Each row is a point on a landscape with many valleys, with its height.
A ball rolls from a point to whichever of its 2 nearest points has the largest drop for the distance, and stops where none of them is lower. Distance is the straight distance between rows; heights are no part of it.
Z_848: [122 130 173 147 119 169  45 132 131 157 157 175 169 165 151  95 136 140
 106 163  95 150 116 147  89 137  92 159 120 150 128 122  58 120 159 152
 170 143 116 176  90 143 149 136 111 131 146  61 126 125 129  41]  (h 53.5)
Z_622: [132 162 141  96 114 119 106 132 123 152 104 120 113 127 119  82 101 135
 152 131 135 145 115 167 159  53 131  90 107 193 119 122 141  85 124 144
 138 148 128 160  97  91 153  93 172 117 109 139 150 169 103 149]  (h 42.9)
Z_933: [181 165 134 122 110 174  78  79 141 171 111 150 189 136 159 122 137 147
  91 157  94 167 136 160 132 124  90  56 105 152 159 132  71 132 157  91
  69 140 155 126 124 102 126 133 129 121 125 115 142 128 107 142]  (h 39.4)
Z_444: [122 140  87 142 114 134 139 155 114 132  66 138  91 103 113 121 141 150
 117 148 171 116 109 131 148  81 134 124 133  91 153 115 114 120 130 122
  94 121 113 148 114 150 114  80 147 146  97 153  83 120  98 147]  (h 20.0)
Z_682: [ 93 117 128 190 115 107 157 127 131 127  96 130  83  97 129 129 175 145
 159  97 129 110 110 177 109 152 136 126 166 138  93 166 216 104  61 147
 112 113 186 111 152 117 142  92 105 128 120 127 193 162 124 163]  (h 68.3)
Z_932: [ 87 128 143  75 176 134 111 162 158  88 127 154 104  90 107 161 171 136
 107 113 159 121  90 166 105 170  82  81  90 192 119 144 138 135 106 114
 146 128 144  89 147  55 117 120 140 167 128 144  86 159 102 136]  (h 17.8)
Z_882: [127  95 176 121 209 119 115 159 141  97 161 159 110  87  97 148 197 113
 131 126 172 135  75 126 108 172  71  97 126 151 121 128 142 169 126 144
 180  79 120  96 176  64 115 113 104 151 155 155 128 145 143  82]  (h 62.8)
Z_502: [100  44 137 112 128 127 160  88 124  96 100 103  70 110  37 125 180 141
 101 141 193  83  81  90 122 111 172 154 168  89 154 139 127 191 128  99
 115 113 106 108 108 155 153 122 136 131 141 160  61 112 153 127]  (h 68.2)
Z_221: [182 176  86 154 189  75 158 187 129 127 170  75 117 134 158 137 115 111
 164 115 121 145 140 117 135 162  85 102 128 129 113 121 120 142 142 137
 177  93 142 114 139 110  95 109 114 151 132 106 178 132 132 151]  (h 35.7)
Z_990: [102  88 153  95  92 134 138  94 120 144 100 131 106 159 114  95  38 123
 112 139 144  56 137 134 145  37 185 183  89 115 144 117 100  97 149 105
 129 146 108 140  68 166 159 103 138  90 132 163  76 135 117 118]  (h 49.9)
Z_299: [147  92 128 134 100 148 147  97 155 122 116 132 133 151 153 109  97  83
 123 142  68  98 138 141 143 120 158 151  87 155 129 163 147 143 135 111
 141 147 128 110 117 142 146 139 114 105 113 102 135 184 130 120]  (h 30.1)
Z_519: [133 105  97 132  69 125 169  84 110 118 103  81 109 124 121  98 146 173
 198 112 162 124 155 110  99 134 122  99 142 115 159 128 182 179 144  89
 142 118 124 124  94 135 129  86  77  79  74 158 136 166 143 116]  (h 71.1)
Z_871: [110  69 138 115  69 120 155  73 118 196  91 101  78 123  53 145 126  96
  92 139 125 118  97  97 173  94 157 151 122 136 131 119 103 160 130  95
  65 107 119  75 106 168 148 161 147 144 111 199 107 128 157 146]  (h 63.9)
Z_545: [111 130 158 175  97 150  80 131 113 154 104 196 173 143 169 121 158 178
 121 152 113 140 146 138 100 119 119 184 158 121 102 101 103 124 125 152
 137 146 122 225 120 163 159 122 115 124 123  60 127  93 111  55]  (h 51.0)
Z_796: [136 161 206  66 157 136 130 133 136 106 162 112 133 144 159 133  81 168
 122 140 152 168 148 147 138  61 117 111 137 164 102 163  91 134 150 117
 120 122 120 153 109 115 179 111 161 113 130  90 154 123 157 133]  (h 19.7)
Z_338: [127 129 147  59 181  90 130 138 150  86  98 143 120  92 120 191 154 136
 138 112 171 143 112 131 121 142 113  74  91 213 124 132 193 145  84 127
 130 105 138  75 182  57 117 110 136 122 103 153 163 159 126 113]  (h 10.2)
Z_266: [143 133  99  66 111  71 186  99 141 107  76  95 126 155 127 138  95 158
 122 140 127 122 176  94 139 140 177 109 113 173 165 105 147 163 143  53
  84 120  95 115 115 152 117 139 145 130  60 119 111 116 127 125]  (h 32.2)
Z_250: [114 127 109  61 135 145 110 143 107 114  98 130 101 122 125 178 137 149
 131  99 152 160 100 115 117 128 108  95  69 168 139 143 158 116 117  93
 120 119 125  62 106 105 136  73 132 116 135 201 166 109 131 166]  (h 25.5)
Z_582: [145 138 120 146  81 171 129 111 127 128 179 109 162 127  88 134 154 126
 133 113  82 157 155  91 142 163  99 125 146 104 111 142 105 160 117 146
  93 126 134 119 117 158 147 146 115 142 149 142 136 114 176 153]  (h 21.6)
Z_341: [129  99 124 199 148 129 147 168 114 141 171 121  73 109 129 142 187 135
 130 145 128 161  82 146 143 128  82 167 172  71  79 161 107 124 129 150
 132  94 137 111 141 133 136  99 122 171 160 148 154  85 132 174]  (h 37.5)
Z_429: [136 108 123 111 104 159  96 121  94 139 140  71  97 149 119 166 109 112
 137 151 134 180 119  42 102 121 105 161 110 106 169 150  83 207 159 100
 143 101 123 107  74 148 151 135 118 111 138 111 168 148 189 118]  (h 46.3)
Z_73: [ 85 134 198 104 118  97 115 133 117 171 153 138 121 133 135  81 121 129
 149  97 119 131 131 171 109  83 132 113 121 180  59  87 163  73 114 163
 167 140 121 172 136 122 168 127 148 109 119 158 168 126 125 115]  (h 46.8)
Z_770: [169 146 102 101 118 153 133 139 116 143  53 160 138 104 144 159 142 138
 121 107 142 147 106 155 189 108 122  89  65 154 124 142 159 104 110 109
  92 109 109 107 157 116 131  74 143 134 130 202 175 108 108 176]  (h 30.2)
Z_938: [111 158 132 144 100 136  88 145 116 121  93 162 151 124 171 157  79  96
  92 142  85 111 154 136 107 111 181 192 110 142  83 160 123  85  79 179
  77 183 159 119 152 194 144 151 113 108 122 124 173 153 121 130]  (h 22.9)
Z_586: [201 131 114 125 104 159 127 114  89 135  62 140 162 128 146 158 139  96
 108 106 136 153 125 109 167 103 145 109  88 129 112 159 170 124 102 137
  70 100 135 112 165 160 141  85 113 100 147 175 232 122 162 157]  (h 33.9)
Z_378: [171 161  71 167 168  96 168 194 124 135 172  63  65 111 134 151 131 110
 136 136 148 166 129  89 109 144  54 104 149  74 124 147  82 151 151 135
 133  99 161  80 114 134  94  91  87 174 136 168 143 137 170 162]  (h 39.5)
Z_253: [145 137  96 118 103 127  80 103  94 148 136  72 151 173 109 162 103 119
 164  92 138 151 146  44  95 158 122 125  79 116 185  91 116 185 155 101
 152 112 131 139  96 136 137 169 129  78 127 102 144 139 174 136]  (h 43.3)
Z_89: [ 62 163 158 172 156 164 115 145 129 150 147 171 135 105 189  87 119 122
 132 118 132 155 114 157 131 101 157 148 224 126 142 167 173  58 124 161
  76 139 151 153 144 107 118 112 123 142 111  81 153 137 156  73]  (h 53.0)
Z_484: [124 163 123 132 102 136 159 127 133 140 189 110 151 126 125  74  90 161
 175 150  91 170 165 133 172 111 122 141 216 124 133 165 123 100 118 145
 110 129 144 135  81 133 122 103 101 155 132 116 174 132 157  78]  (h 46.9)
Z_405: [ 91 131 105 128 119  73 137 122 113 133  85 125 117 134 135 157 163 129
 166  86 143 146 147  86  65 183 148  74 139 160 153  70 208 142 102 105
 120 113 117 107 175 112  92 159 122 101  57 130 144 114 128 112]  (h 23.7)
Z_71: [108 117 158 108 110 138 108 123 100 135 127 166 120 138 146 101 173 131
 115 157  89 162 132 145 103 108 154 117 133 165  53  76 148  90 129 174
 143 136  84 141 149 162 144 139 139  98 111 176 169  77 104 133]  (h 50.1)
Z_982: [222 127 108 124 145  48 161 112 142 164  67  79 114 164 147 169  80  83
 116 147 149 104 127  99 144 119 149  96  81 150 152  99 104 179 141  91
 146 109 127 111 157 122  92 160 134 103 101  95 147 149 118 131]  (h 42.1)
Z_552: [155 125 146 144 144 148  89 151 114  92 137 148 178 115 117 159 151  92
 121 104 162 134 126  94 103 134 109 118 126 104 119 133 143 147 103 190
 134 123 133 160 173 132 133 144 124  93 159  94 141 138 155  94]  (h 35.3)
Z_106: [114 160 173 153 117 147  82 120 140 127 137 181 207 138 162  74 135 137
 125 100  99 134 175 150 149 111 128 163 131 161  94 121 142 108 135 171
 139 163  92 250 144 141 185 139 161 135 124  60  87 127 134  83]  (h 48.1)
Z_399: [ 82  43 159  71 122  99 163  88 133 140 132 110  59 116  56 139 136 112
 105 157 167  96  90 118 155 107 149 167 123 128 141  91 120 174 146  89
 118 102  78  96 120 132 123 186 150 154 100 192  42 126 138 109]  (h 66.1)
Z_988: [134 129 140 148 117 118  74 143 115 158 135 157 185 143 126 218 120  88
 110  56 147 111 129  99  85 175  95 126  86 107 108 127 115 132  87 142
 105 105 180 122 188 138 134 158 102 109 170 122 170 125 154 127]  (h 34.1)
Z_116: [116 139  16 205 126 141 139 161  74 128  84 116 109 140 147 116 148 106
 148 122 103 131 122 109 140 136 183 163 149  68 158 133 168  89 139 136
 110 104 140 127 110 165 109  93 113 119 134 143 183  95 137 155]  (h 48.2)
Z_328: [163 163  66 194 130 117  91 134 104 126 131 106 156 141  94  88 177 144
 163 125 107 121 142 112 103 186 128 106 148  88 148  82 120 109 135 161
 185 141 132 162 122 124  89 137 146 115 162 112 115  89  71 159]  (h 27.7)
Z_194: [118 141 139 118  95 145  79 146 147 121 145 160 195 128  87 141  87 126
 108 118 105  92 143 141 138 140 107 155  96 129 138 148  60 123  94 154
 115 164 166 144 109 138 148 152 115 161 165  95  88 171 139  87]  (h 58.0)
Z_788: [ 77 143 117 161 112 131 130 158 142 130 120 164 173 123 177 127 111 126
 140  44 128  63 163 162 143 147 123 179 107 121 102 144 163 103 109 119
 121 146 135 219 143 119 164 108 127 162 115  91  54 148 117 124]  (h 64.0)
Z_409: [162 134  80 135 162 135 142 134 131 119 123 119 124 122 125 111 153 138
 101 160 131 113 120 113 127 181 123 111 147 100 163 121  82 150 174  90
 128 106 109 112 115 120  86 115 100 158 134 128  93 107 106 113]  (h 27.4)
Z_880: [119 125 107  79 152 126 156 113 134 132 123 124 133 159 128 140  73 100
  96 144 106 119 151  87 154 136 183 146 122 140 172  89 107 154 178  83
  90 115  77 133 123 147 112 184 147 144  95 113  77 108 147 104]  (h 35.9)
Z_536: [186 105 130 102 165 100 147 116 144  87 112 128 151 142 131 105 114  77
 129 114 117  75 130 140 154 118 166 103  80 179 113 132 172 141 133 138
 185 139 102 131 159 104 134 123 129  84 138 128 138 156 124 112]  (h 34.2)
Z_525: [172 118  83 147 143 105 177 142 139 117  90 124  97  98 114 104 139 145
  93 183 179  92 113 133 137 116 130 116 161  51 160 115  73 130 149 116
  96 129 113 103 128 163  66 100  90 160 106 170  65 113  80 103]  (h 25.9)
Z_228: [200 148 105  96 165  81 122  88 121 145 130  81 146 146  91  82 139 159
 136 128 143 121 128 102 136 183 133  63 141 126 150  75  97 155 177  83
 165 104  90 122 130 110  91 143 116 117 143 154 125  86 106 119]  (h 22.6)
Z_334: [ 94  74 159  84  75 128 133  67 129 177 143  96  70 125  43  82 120 113
 136 164 101 132  94 131 157  86 149 142 135 160 121 120 124 125 129 124
 139 138 115  79  72 125 147 156 149 128 128 213 122 151 134 144]  (h 61.5)
Z_679: [ 86 159 126 124 118 137  78 184  97 139 102 167 145 116 172 207 103  73
  86  93 154 134 115 114  91 129 127 155  91 118  95 134 132  76  90 161
  63 138 161 116 188 158 121 157 123 114 115 150 162 142 139 146]  (h 29.3)
Z_919: [111 119 112 150 165 173 130 120 139 112 179 114 118 129 146  92 153 107
 157 119 105 161 115 121 125 194  91 103 148 155 199 180 162 155 187  77
 137  99 124  85 104  50 110 108 104 161 116 101 135 182 186 111]  (h 6.0)
Z_207: [113  84 192 148  97 180 100  97 134 158 154 139 121 163 141 153 134 117
  76 148 114 139 103 138 102  95 126 170 129  84  83 132  70 126 151 134
 119 139 138 132 116 176 169 154 142 110 168 111 102  80 145 178]  (h 23.2)
Z_534: [ 84 132 124 131 170 165 124 140 124 133 145 165 141 113 167 121 149 108
 150  69 142 123 121 141 118 182  88  77 132 160 175 139 176 134 170  72
 123  86 108 128 139  53 116  78  81 139 111 142 126 160 180  67]  (h 13.5)
Z_404: [141 111 153 171 143 191 105 126 142  74 111 147 142 120 123 129 152 121
 104 146 140 135 100 123 123 139 140 178 154 106 137 232 131 161  96 146
 135 130 155 133 102 149 168 101 114 123 180  32 142 160 163 109]  (h 56.1)
Z_523: [108 138 138  85  90 160  81 136 115  95 100 187 153 109 116 123 163 154
 100 139 109 121 137 149  89 112 142 105 108 154  92 117 114  90  90 167
 107 171 123 116 123 164 140 108 116 101 141 189 134 105  91 113]  (h 52.6)
Z_951: [112 126 152  75 146  90  86 149 112 113  96 121 114 135 129 194 151 145
 143  71 186 125 102 119  47 148 119  80  77 172 118 114 170 131  85 112
 173 118 148  96 144  92 134 109 127  70 147 156 177 117 123 141]  (h 18.6)
Z_963: [130 144 100 104 119 133 152  98 134 136 120 149 149 119 121  88  97 119
 121 160  90 131 151 128 189 100 171 128 143 131 155  81 133 105 149 130
  89 153  83 144 133 146 100 156 158 137  98 153  90 106 103 115]  (h 39.3)
Z_865: [136 171  77 151 128 137 135 172 119 132  83 138 114 142 200 132 117 121
 116 147 140 132 143 118 128 112 121 126 105 111 145  91 104 118 163 114
 108 135  97 168 129 140  99 122 153 141  78 103  75 116  92 162]  (h 25.7)
Z_675: [122 155 150 122 151 110 117  84 151 106 151 120 135 145 157  92 154 168
 151 142 118 152 151 165  54 146 145  71 152 159 126  83 166 102 142 137
 164 175 139 132 143  69  99 171 169  82 108  80 118 105  63 178]  (h 16.5)
Z_458: [113 140 131 149 111 128  93 164 113 132  85 142 107 150 136 156  76 120
 101 167 105 128 109 133 131  92 171 194  98 139 107 133  88  97 106 157
 114 152 154 131 102 181 151 132 166 122 135  87 146 134  90 182]  (h 14.4)
Z_863: [ 94 136 116 158 138 181  94 143 112 111  82 144 125 124 136 173 134 127
  96 119 127 129  94 128 112 151 181 181 152 115 130 211 145 103  91 127
  88 126 175 112 102 163 162  89 118 120 177  86 190 125 147 157]  (h 53.4)
Z_830: [111 159 149 118 168 119 165 176 149  79 123 167 110  54 110 152 167 153
 104 141 145 131 126 151 134 129 130 102 187 152  77 168 135 116  77 177
  70 135 146 100 188 137 120 101 117 182 115 158 144 136 140 114]  (h 57.4)
Z_720: [128 175 117 184 128 155  95 129 131 129 108 150 182 146 151  71 113  96
 135  93  87 118 152 145 163 118 174 165 121 150 112 146 167  73 126 175
 126 161 123 214 136 150 173 124 163 133 130  65 135 149 138 155]  (h 45.4)
Z_976: [155 124 160 101 125  77 120  98 144 131 188 131 169 143 140 106 100 108
 158 134  81 121 166 146  98 150 112  95 104 146 113  66 126 128 127 159
 189 159 125 117 154 110 100 212 106  86 116 137 143 141 101  81]  (h 27.3)
Z_761: [143 121 142  82 127 166  91 126 137  80 116 146 187 131  66 108 111 134
 115 114 139  86 141 111 155 117 136 126 106 148 156 182  97 150 113 122
 138 140 129 158  88 128 173  94 118 122 172 107 108 172 160  60]  (h 55.8)
Z_141: [177 143 117 127 127 152 130 104 121 115 105 105 119 128  97  81 175 135
 131 149 129 147 120 122 146 105 113  70 116 166 136 130 130 167 147 128
 147 121 107 141 110 106 144  95 156 121 111 131 139 153 124 153]  (h 39.7)
Z_133: [ 95 150 162 143  83 152 106 157 154 117 179 134 170 121 127 122  65  88
 131  96  98 102 166 141 158 111 117 184 104 133  80 190 109  97  81 194
 115 177 147 143 131 161 168 147 128 152 135 112  96 193 170 104]  (h 60.0)
Z_476: [174 164  84 152 111  90 106 100 133 168 136  91 162 145  63  71 109 154
 139 152  98 117 142 132 162 144 127 118 117 113 150  76  71 115 137 151
 172 154 149 174  98 128 106 162 173 144 151  98 103 128  66 164]  (h 22.8)
Z_415: [120  68 115 127 115 114 162 114 103  97  80 114  60 107  88 107 195 159
 154 134 183 112 107  94 113 113 156 123 159 121 146 127 168 184 132 109
 148  97  95 126 118 155 142  89  99 114  84 172 125 147 160  95]  (h 69.9)
Z_710: [101 107  92 132  93 152 164 102 159 119 157 143 149 129 102 113 120 143
 101 137  53  82 156 144 136 178 154 170 163 114 116 159 101 116 117 101
  78 146 148  91  89 171 129 118  85 165 149 137  93 110 119 122]  (h 31.2)
Z_442: [199 149 113 123 170  69 154 157 134 169 151  67 103 142 142 179  80  95
 132 141 124 151 116 111 172 119 107 118  96 132 110 109  96 150 142 117
 152  98 139 100 157 114  94 160 164 157 136 117 168 115 118 190]  (h 39.0)
Z_692: [109 174 150 141 138 145 144 132 140 154 135 133 113 110 163 102 100 174
 127 180 108 174 130 168 164  83 144 137 223 137 123 190 123  82 117 130
  76 133 171 125 105 128 121  89 127 165 117  81 193 133 122 123]  (h 50.0)
Z_469: [190  89 148 118 109  51 184  70 151 177  87  59  86 153 146 127  56 124
 118 185 173  67 129 150 130  81 149 120  78 124 147 101  95 162 165  71
 163 122 131 112 108 105  94 146 128 101  97 114 109 165  90 113]  (h 44.8)
Z_178: [203 141 142 108 109  72 128  70 135 173 136  99 196 160  62 113 131 162
 121 126 101 108 161 125 167 169 118  84 107 135 120  71  70 157 141 100
 163 122 110 155 145 129 136 186 164 147 168 135 117  74  89 157]  (h 16.6)
Z_793: [130 125  94 147 139 146 128 124 146 118 137 133 154 146 164  86 105  83
 128 103 105  77 145 140 105 164 129 112 111 132 177 141 136 121 167  99
 149 152 134 141 107 100 106 119  90 116 114  94  89 186 130  92]  (h 25.6)
Z_286: [ 97 106 134  68 136  81 141 115 129 103  81 128 113 121 126 195 124 148
 158 134 158 155 124 104 121 135 153 118  93 193 157  92 201 169  96 111
 148 121 112 102 152  89 116 167 158 111  81 126 133 138 114 114]  (h 17.6)
Z_667: [111 141  87 130  82  59 188 125 131 149  77 122 126 139 147 151 135 155
 154 119 108 107 179 103 120 188 140 125 116 151 129  82 164 160 109  76
 121 110 106 148 160 156 122 154 112 149  44 121 120 117 100 102]  (h 28.3)
Z_638: [ 63 126 142 137  85 199 140 133 146  88 153 148 152 124 143 131 124 118
 151  93 103 116 167 131 163 131 121 199 111 123 109 176 168 124 106 140
  99 151 112 173 125 152 184 142 143 156 103  98  56 164 172 137]  (h 62.2)
Z_303: [123 114 141 141  74 150  83 109 123 151 109 116 103 159  92 138  94 129
  89 177 107 130 112 105 110  84 137 171  97 111 140 122  33 136 135 134
 118 156 151 102  73 178 140 163 157 116 154 117 105 124 120 192]  (h 23.5)
Z_611: [ 84 103  82 238 136 125 123 166  77 158 165 111 102 122 123 151 191 123
 155  85 162 154 101 126 132 140  77 151 184  37 127 146 137 109 130 142
  97  63 155 126 138 131 124 114  98 141 153 157 186  94 182 153]  (h 41.7)
Z_460: [159 191  81 185 165 106 120 169 120 170 132 102 139 137 106 113 145 126
 130  97 118 123 122 134 155 168 113  91 144 130 125 121 115 108 140 136
 144 105 155 163 131 107 115 112 155 172 164  95 145 110 114 183]  (h 32.1)
Z_29: [ 83 129 166  90 151 152 122 130 147  90 156 195 136  83 101 112 176 153
  91 142  97 119 126 168 101 163 149 107 180 172  79 148 133  95  88 158
  97 147 132  91 146 129 132 123 110 149 149 163 132 108 121  81]  (h 55.2)
Z_537: [ 66 140 117 187 130 122 132 178 103 147 152  87  96 123 155 198 148 140
 165  83 187 181 121 102  76 134  79 141 174  69 139 144 156 147 115 124
  96  85 178 147 131 122 129 121 120 131 105  91 151 125 180 158]  (h 39.6)
Z_154: [172 119 135 140 150 105 139 150 136 169  98 137 115 108 120 158 154 104
  91 123 182 112  85 134 159 108  81  88 108  89 119 112  84 134 134 113
 127  92 118 114 180 115  95 115 119 145 144 189 111 106 109 128]  (h 29.5)
Z_730: [ 81 129 115 130 155 178 113 126 129 142 110 154 135 133 152 115 106  59
 117  66 149  98 114 109 113 128 152 105 126 145 186 151 170 117 158  94
  95 120 121 146 126  84 128 115 101 113 105 123  94 195 204  70]  (h 20.1)
Z_930: [141 125 124 145  98 179 140  97 158 122 157 157 180 140 132 139 122 126
 109 120  34 124 145 159 173 182 136 165 112 133  97 175 118 115 116 116
  89 139 140 114 135 161 164 141 118 158 168 118 132 116 135 171]  (h 26.9)
Z_864: [127 106 136  79 133 138 153 143 113 101 136 116  76 128 133 129 118 104
 139 137 161 144 121  99 145  82 120 138 100 111 129 105 121 153 162 125
 145 116  59 113 120 141 131 125 133 115  94 185  85 125 154 126]  (h 36.4)
Z_762: [ 94 142  55 194 113 147 132 144  92 157  82 149 107 134 129  70 155  73
 138 102  84 124 120 127 168 115 181 149 131 132 122 111 201  62 129 154
 106 109 100 176 147 137 135 116 151 146  97 152 164 141 143 145]  (h 45.5)
Z_626: [115 141 129 134 148 123 174 156 162  92 188 125  96  54  71 129 162 170
 131 145 144 134 115 158 147 146  70  96 177 110 111 163 118 124  94 164
 108 140 161  76 150  87 102 112 121 216 137 170  92 152 120 141]  (h 59.6)
Z_603: [134 143  89 157 145 127 115 141 116 131  66 165 154 113 131  84 103  94
 118 132 107 104 132 140 200  75 186 159 121 133 141 108 164  91 123 169
 113 147  94 194 153 137 128 136 171 133 117 107 113 141  94 113]  (h 42.5)
Z_6: [118 119 213 130 102 129  92 101 153 191 170 157 161 170 134  93  90 134
 123 152  70 126 142 185 145 101 116 159  94 173  76 125  85 111 147 140
 172 141 125 171 108 145 188 153 137 143 147  89 141 136 139  71]  (h 56.2)
Z_146: [ 83 122 109  97  86 144 159 132 136 104 178 128 111 120 129 120 112 185
 121 179  92 134 156 143 109 134 118 172 166  96 122 115  85  98 128 126
  99 161 124  95  71 160 108 128 106 158 119 166  73  92  96 119]  (h 35.8)
Z_920: [121 112 153 204 131 107  88 139 115 109 153 146 144 110  95 130 208 121
 150 125 143 150 102 137 108 148 111 137 159 107  97 104 167 136  71 212
 150 117 145 161 192 121 126 175 148 118 140  77 162 120 105 130]  (h 30.7)
Z_600: [ 96 170 123 118 126 128 109 156  92 171 107 107 108 119 154 169 124 151
 157  92 204 190 116  97  93  94  94  84 138 116 165 105 141 139 137 107
  93  92 146 165 126 101 122 107 132 112  83 130 155 137 170 123]  (h 35.2)
Z_533: [164  82 108 129 156  55 173 130 141 118 144  80  89 133 138 121 107 131
 148 168 139  75 112 136 121 146 141 150 134 104 139 115 121 141 133 106
 227 129 138  92 122 101  74 143 113 131 146 118 124 119  51 124]  (h 24.5)
Z_783: [160 117 123 105 171 112 141 122 135 111 141  90  82 138 165 102 136 122
 137 173 152 143 105 129  98 132 111 106 108 141 155  95 122 151 185 103
 205 135  92 106 120  70  79 152 140 114 105 112  89 131  81 155]  (h 17.3)
Z_308: [185 122 151 135 130 126 120 101 143 157  91 158 168 113 137 145 156 150
 116 117 158 105 107 171 136 141  90  75  99 115 141 130 124 139 116 100
 145 123 155 136 158  83 114 105 120 112 166 122 134 118  76 138]  (h 33.8)
Z_797: [130 124 146 146 145 153 114 125 141  79 161 127 167 125 125  95 111 134
 151 115 143 132 132 117 113 131 127 140 191 114 176 215 144 138 107 151
 141 137 169 129  87 115 140  88  88 104 173  55 163 170 183  52]  (h 58.1)
Z_156: [ 76 135  98 151  99  97 137 132 137 127 114 133 125 109 120 160 148 124
 162  76  96 105 133 148 110 201 131 123 105 153 108 133 202  91  54 136
 122 146 176  90 171 115 116 152 117 138 112 147 148 153  99 178]  (h 66.9)
Z_5: [ 75  91 163  95 150 147 155 124 121 116 161 115  68 156 128 108 113 121
 101 147 130 119 114 120 125  94 154 182 146 118 112  98 107 124 179 104
 136 122  78 140  92 153 155 141 166 139 121 127  54  92 136 147]  (h 41.1)
Z_352: [186 109 114 128 101 138 116  75  94 149 106 104 173 148 122 166 142 141
 149  87 144 146 133  71 114 155 136 104 112  89 172 116 151 165 139  97
 123 112 136 117 127 139 130 136 108  67 161 139 186  87 154 149]  (h 40.6)
Z_815: [154 152 142 140 178 125 114 166 143 104 196 147 139  72  71 130 188 125
 122 108 146 149 118 133 124 181  30  67 152 124 104 137  96 145 118 171
 139 108 134  97 165  80 107 107 110 180 167 168 121 141 152 117]  (h 61.4)
Z_42: [165 102 118 115 156  96 135  88 144 105 158 129 152 135 131 119 123  64
 164 105  97 112 125 120 140 176 132  89  89 161 137  92 193 121 126 137
 194 135 105  72 185  69  75 181 127  89 131 158 138 136 107 125]  (h 31.5)
Z_276: [164 136  99 105 101 136 190 159 149  80 167 121 123 120 200 134  77 162
 128 184 100 144 170 152 144  97  96 171 129  69 105 143  79 105 138 136
 108 171 114  97 102 163  89 104 104 135 128 160  93  87  82 141]  (h 40.1)
Z_468: [102 174 111 128 129 119 116 178  96 178 108 118 125 139 196 159  66 116
 141  98 159 148 140 107 130  76 127 139 115  97 144  93 117 103 144 118
  93 110 125 186 135 135 125 124 143 123  90 110 140 113 144 129]  (h 30.6)
Z_197: [135 136 152 109  90  92 116  57 150 131 148 122 153 159 109  67 134 159
 144 157  71 140 178 159  78 125 138  88 122 165 104  57 140 103 132 164
 171 190 131 139 134 131 131 191 153  76 104 121 119 124  79 150]  (h 22.3)
Z_45: [179 129 113 126 141 109 144 148 128 120 159  54  81 122 109 160 124 122
 110 176 139 171 126  61  86 121  90 132 163  80 136 174  54 192 123 133
 127 118 169  67  84 160 119 113  93 129 158 126 171 135 168 132]  (h 43.5)
Z_757: [ 79 111 192 164 159 160 132 114 142 116 166 143 121 121 134 101 127 103
 136 117 165 141 108 119 116 107 156 148 233 108 149 199 175 122 117 151
 105 114 151 140 135 116 143 139 119 125 135  51 144 157 203  69]  (h 55.6)
Z_785: [132 153 121 103 155 100 108 119 133 127 118 124 129 159 194 121 133 120
 142 117 138 134 133 130  51 152 126  63 103 151 144  47 140 103 157 115
 182 157  94 132 162  80  80 187 141  80  87 117  97 105  81 138]  (h 9.2)
Z_764: [ 89 150  93 155 114 106 136 176 138 153 119 140 128 127 168 161 114 118
 146  71 110  80 141 155 125 178 112 145  92 133 115 135 139  97  99 103
 145 125 161 133 134 120 116 112 102 158 125 117 118 144  94 141]  (h 65.5)
Z_59: [163 143 162 108 165 134 172 135 143 124 179 125 145 114 166 123  88 147
 142 113 155 150 146 155 179  82 112 114 160  96 119 138 136 128 149 127
 124 121 121 165 150 102 127 105 145 134 140 113 122 105 134 132]  (h 26.6)
Z_844: [132 116 125 100 191 120 142 150 166 105 106 162 110  78 103 147 158 106
  72 118 186  85  79 158 123 147 105  75 109 117 128 137 116 107 109 123
 132 132 132  64 177  85  86 106 114 152 161 198  63 118  91 131]  (h 24.2)
Z_123: [121  71 144 149 178  77 166 166 126 113 178  94  52 118 151 140 161 153
 138 174 134 138  88 137 106 148 110 185 167  99  98 135 122 160 137 121
 208 108 125 100 123 115 112 130 129 156 147 107 137  80  90 149]  (h 31.4)
Z_784: [ 58  86 190  73 103 165 139 115 134 138 142 128  69 158 134  89  62 120
 118 172 122 116 128 144 157  58 143 192 104 160 133 140 103 106 180  84
 133 118  80 132  48 130 160 114 156 155 106 137  69 149 137 115]  (h 45.6)
Z_325: [137  85 157  71 119 154 126 100 147  68  92 164 166 146 115 104  84 142
  98 132 123  45 152 146 140  80 173 161  84 151 136 168 118 137 128  97
 137 164 109 143  88 157 190  86 125  91 162 125  84 139 122 103]  (h 53.3)
Z_421: [103 125 140 137 158 103 116 152 136  99 152 151 148  78  65 165 186 145
 144 135 158 136 112 126 161 145 107 123 144 102 121  85 145 146  83 186
 127 121 117 154 208  99  99 192 169 165 123 131  88 106  96 112]  (h 25.1)
Z_726: [120 126 148 159  94 142 113 120 146 137 196 136 165 153 119 135 129 119
 118  96  91 110 149 135  88 152 117 149 152  88  66 115  91  99 114 166
 118 162 157 140 129 168 148 156 106 105 175 128 102  93 150 147]  (h 13.9)
Z_111: [109  80 179 118  97 131 109  80 138 208 162 115 106 154 101 100  82 109
 121 157  93 120  98 157 155  89 145 162 108 132 125 112  98 115 158 111
 160 133 134 110  90 118 142 175 138 126 148 136 127 149 138 111]  (h 58.9)
Z_756: [102  95 126  56 115 144 143 105 116 109 152 102  88 119 116 148 108 158
 148 125 157 149 115 102 116 120 115 137 113  93 172 125 139 145 143  89
 134 139 111  59  83 121 112 114 109 106 130 199 112 106 131 133]  (h 31.6)
Z_649: [160 114 100 152  71 164 111  85  96 128  74 139 173 167 143 164 132 111
 128  86 107 122 145 103 131 143 177 149  66 115 128 143 179 133  99 123
 102 125 135 135 144 180 163 137 124  74 154 125 195 116 149 179]  (h 37.4)
Z_636: [122 162 189  85 153 126 144 149 125  80 126 111  96 138 113 140 120 167
 110 150 178 160 148 111 126  55 145 130 149 145  99 110 103 152 131 158
 108 128 100 181 111 164 174 125 210 122 110  94  94  99 136 183]  (h 9.5)
Z_619: [202 134 121 152 134 155 109  92 127 155 118 132 160 127 150  96 175 149
 129 152 103 162 113 143 134 152  90  62 133 131 154 138 118 162 165  97
 147 114 132 114 133  96 116  93  99 113 147 122 189 124 112 132]  (h 36.8)
Z_999: [116 134  60 149 144 136 144 151 109  80  76 140 116 123 157 156 120 135
 118 151  88 122 136 114 126 156 213 186 161 107 136 163 160 108 104 123
  90 135 142  96 113 186 114  98 120 120 141 100 176  88 114 144]  (h 50.7)
Z_567: [131 152 155  82 173 122 140 155 132  89 145 126 122 100  80 128 151 157
 116 142 186 142 125 121 142  99 118  92 154 131 121  86 106 155 134 164
 127 124  94 169 153 112 125 147 181 154 120 126  56 105 121 123]  (h 18.7)
Z_501: [152 138  95 133  99 144 157 139 121 131 186 111 131 132 189  97  83 155
 167 160  93 154 162 134 140 100 103 166 173  78 122 127  98 101 160 133
 132 139 121 138  72 148 103  89  66 110 123 162 155 105 132  87]  (h 43.8)

Call two points neighbours if one is among the 2 nearest of the other. Go from one point of each pair to the other, from neighbour to neighbour, staying as low as possible. Name the highest point that can't be avoided.
Z_178 and Z_785: Z_611
Z_636 and Z_919: Z_797
Z_458 and Z_636: Z_552
Z_338 and Z_785: Z_429
Z_785 and Z_919: Z_536
Z_726 and Z_458: Z_303
Z_444 and Z_178: Z_409
